A landscape with many peaks, sampled at points; each row gives a point and its height.
From any point a climber steps to the highest of the 3 points nearest to it. It stops when none of these is higher. Distance is the straight distance between rows; heights are no part of it.
Q762: [ 17 -32  36  27  62  23  16 -11 -16  17  -9  17 -56 -24]  h=13.0
Q506: [  2  -1  36  45  30  21  16 -16 -15  36  13  40 -13  -7]  h=42.0
Q680: [ 30 -28  32  21  67  26   9 -13   0   5 -34   7 -71 -19]  h=6.2
Q352: [ 17  14  23  43  15  10  -3 -13  10  23 -14  39   0  15]  h=32.4
Q694: [-22  31   8  22  -2  -5   9 -12  -6  21  30  17  20  -8]  h=43.6
Q619: [ 28 -36  14 -14  53  34  11 -12 -11  -7  19 -13 -47   7]  h=16.1
Q495: [-13 -37  27  37  47  30  16  -7 -48  39  30  20 -21 -18]  h=48.4
Q643: [  4  27 -15   6 -12 -11  -7 -10  24 -10 -23  -5  16  13]  h=35.5
Q756: [ 23  -7  35  18  40  31  11 -16   4  17  -9  10 -33   7]  h=16.7
Q579: [-43 -51  -3  -2  49  32  -5  10 -52  18  55  -9  20  -5]  h=49.7
Q831: [ 11 -18  26  11  40  27  16 -15 -20  19  18   0 -25   2]  h=25.9
Q503: [ 14  12 -29 -29 -24 -21 -13  13  36 -33 -40 -24  11   3]  h=13.1
Q519: [-11 -53   8   6  57  35  10   3 -47  10  35  -3 -12  -8]  h=41.7
Q123: [ 39  -1  15  19  18  12 -11 -11  13 -13 -58  14 -26  37]  h=55.6
Q419: [-11  19 -23 -70 -31  -2   0  22  32 -34  14 -38  11 -27]  h=37.6
Q158: [-30  20 -13 -21 -45 -17   5  12  15   8  14  -3  25 -40]  h=25.4
Q598: [ 17  19  -7 -18   9   2 -12  -8  23 -33 -26 -13   1  29]  h=64.0
Q132: [-16   8 -18 -66 -52   6   0  27  29 -12  20 -26  11 -37]  h=50.5
Q737: [-22 -10 -11 -44  16   9  11  16 -13 -34  53 -40   6  14]  h=16.0
Q492: [-22 -25   3 -14  35  25  11   6 -33  -2  52 -23   9  11]  h=39.5
Q489: [ 36   4  12  -4  20  16 -15 -16  25 -27 -48  -3 -17  50]  h=30.0
Q833: [ 35 -22  35  11  51  21   4 -19  11  -4 -46   7 -63   9]  h=3.0
Q402: [  1  28   8  26   5  -1  -2 -15  11   7  -6  20  18  10]  h=34.6
Q748: [  8  14   9  -6  18   7   2 -15  16 -14   5 -10   7  14]  h=34.2
Q210: [ 19  10 -26  37 -55 -57 -20   1   5   9 -41  31  21  -1]  h=11.4
Q365: [ -8  18 -20  -7 -44 -38  -9   8  30   3 -24   9  33 -19]  h=21.9
Q29: [  1  21 -11 -20 -11 -10   0  -1  28 -20   1 -18  15   4]  h=25.0
Q290: [ 17  16 -26  25 -34 -39 -14   0  14   0 -43  14  26  11]  h=15.0
Q983: [ 21  18   5  41   3  -7 -15  -9  11   3 -38  31   9  25]  h=54.1
Q318: [-24  14 -14 -53  -7  -1  10  17   4 -34  41 -37   8  -8]  h=26.7
Q165: [-41  22 -17 -28 -24  -4   9  21  -2 -10  47 -19  21 -29]  h=36.7
Q515: [-17   3 -11 -47 -94  -6 -10  33  34  22  -5   6  29 -38]  h=25.3
Q342: [-34 -62 -10 -36  58  37  -2  22 -36  -4  48 -29   9  19]  h=26.4
Q720: [ 35  12  -8  14  -1  -8 -16 -11   6 -28 -60  11  -5  42]  h=27.1
Q993: [ 12 -16  49  53  47  15  20 -16 -13  38 -11  33 -44 -27]  h=23.9
Q252: [ -6  27 -14  -1 -20 -23  -2  -2  27   0  -8  -2  21  -7]  h=28.0
Q203: [-15   5 -12  -8 -83 -36 -12  32  26  33 -21  20  31 -28]  h=18.5
Q614: [ 41  14 -30  17 -31 -31 -27  -9   6 -35 -63   1 -12  35]  h=16.8
Q219: [-63 -20  -2  -7  23  25  -2  25 -55  10  58 -21  34  -3]  h=59.1
Q552: [-15 -14  32  49  26  27  21 -13 -40  42  36  25 -12 -15]  h=58.2
Q173: [ 22   9  13  12  17  15  -5 -16  17 -12 -28   8  -2  34]  h=60.9
Q921: [  5   3 -22   1 -85 -54 -17  22  21  14 -44  11  20 -14]  h=15.4
Q794: [ 33   9 -17  41 -76 -83 -33  -8 -11   7 -42  25  -1  10]  h=9.0
Q480: [ 41  13 -34  21 -60 -61 -22  -4  -5 -16 -56  15  -8  20]  h=11.8
Q266: [-23  -9  17  21  27  24  22 -13 -30  24  44   8   6   2]  h=45.8
Q57: [ -2  -2 -21 -71 -80  -1  -6  35  46  -6 -12 -18  17 -29]  h=35.3
Q697: [-44   6 -15 -22  -6   2  10  16 -26 -11  56 -21  21 -17]  h=42.6
Q197: [-44  11   0  10  -1   1  11   3 -32  16  55   0  22  -9]  h=51.6
Q734: [ 26 -38  22   0  66  30  16 -17 -20   3   5  -7 -57 -12]  h=10.6
Q193: [ -9   7  13   2  19  15  11 -12  -6   6  28  -4  -1   9]  h=35.8
Q706: [-41  33 -15   0 -25 -11   2   5  -4   9  41   1  28 -33]  h=30.9
Q18: [-24  20  -6  -5   5  -2  12  -2  -2  -6  34  -9  18  -3]  h=41.5
Q85: [ 14 -10   8 -31  34  16   8 -15   2 -19  22 -26 -12  28]  h=18.2
Q561: [ 31   3 -37 -10 -51 -43 -20   6  16 -33 -64 -17  -8  24]  h=10.5

For each start below, name the point where the climber stops.
Q203 => Q132
Q85 => Q552
Q342 => Q219
Q519 => Q219
Q680 => Q552
Q210 => Q598
Q365 => Q598
Q794 => Q598
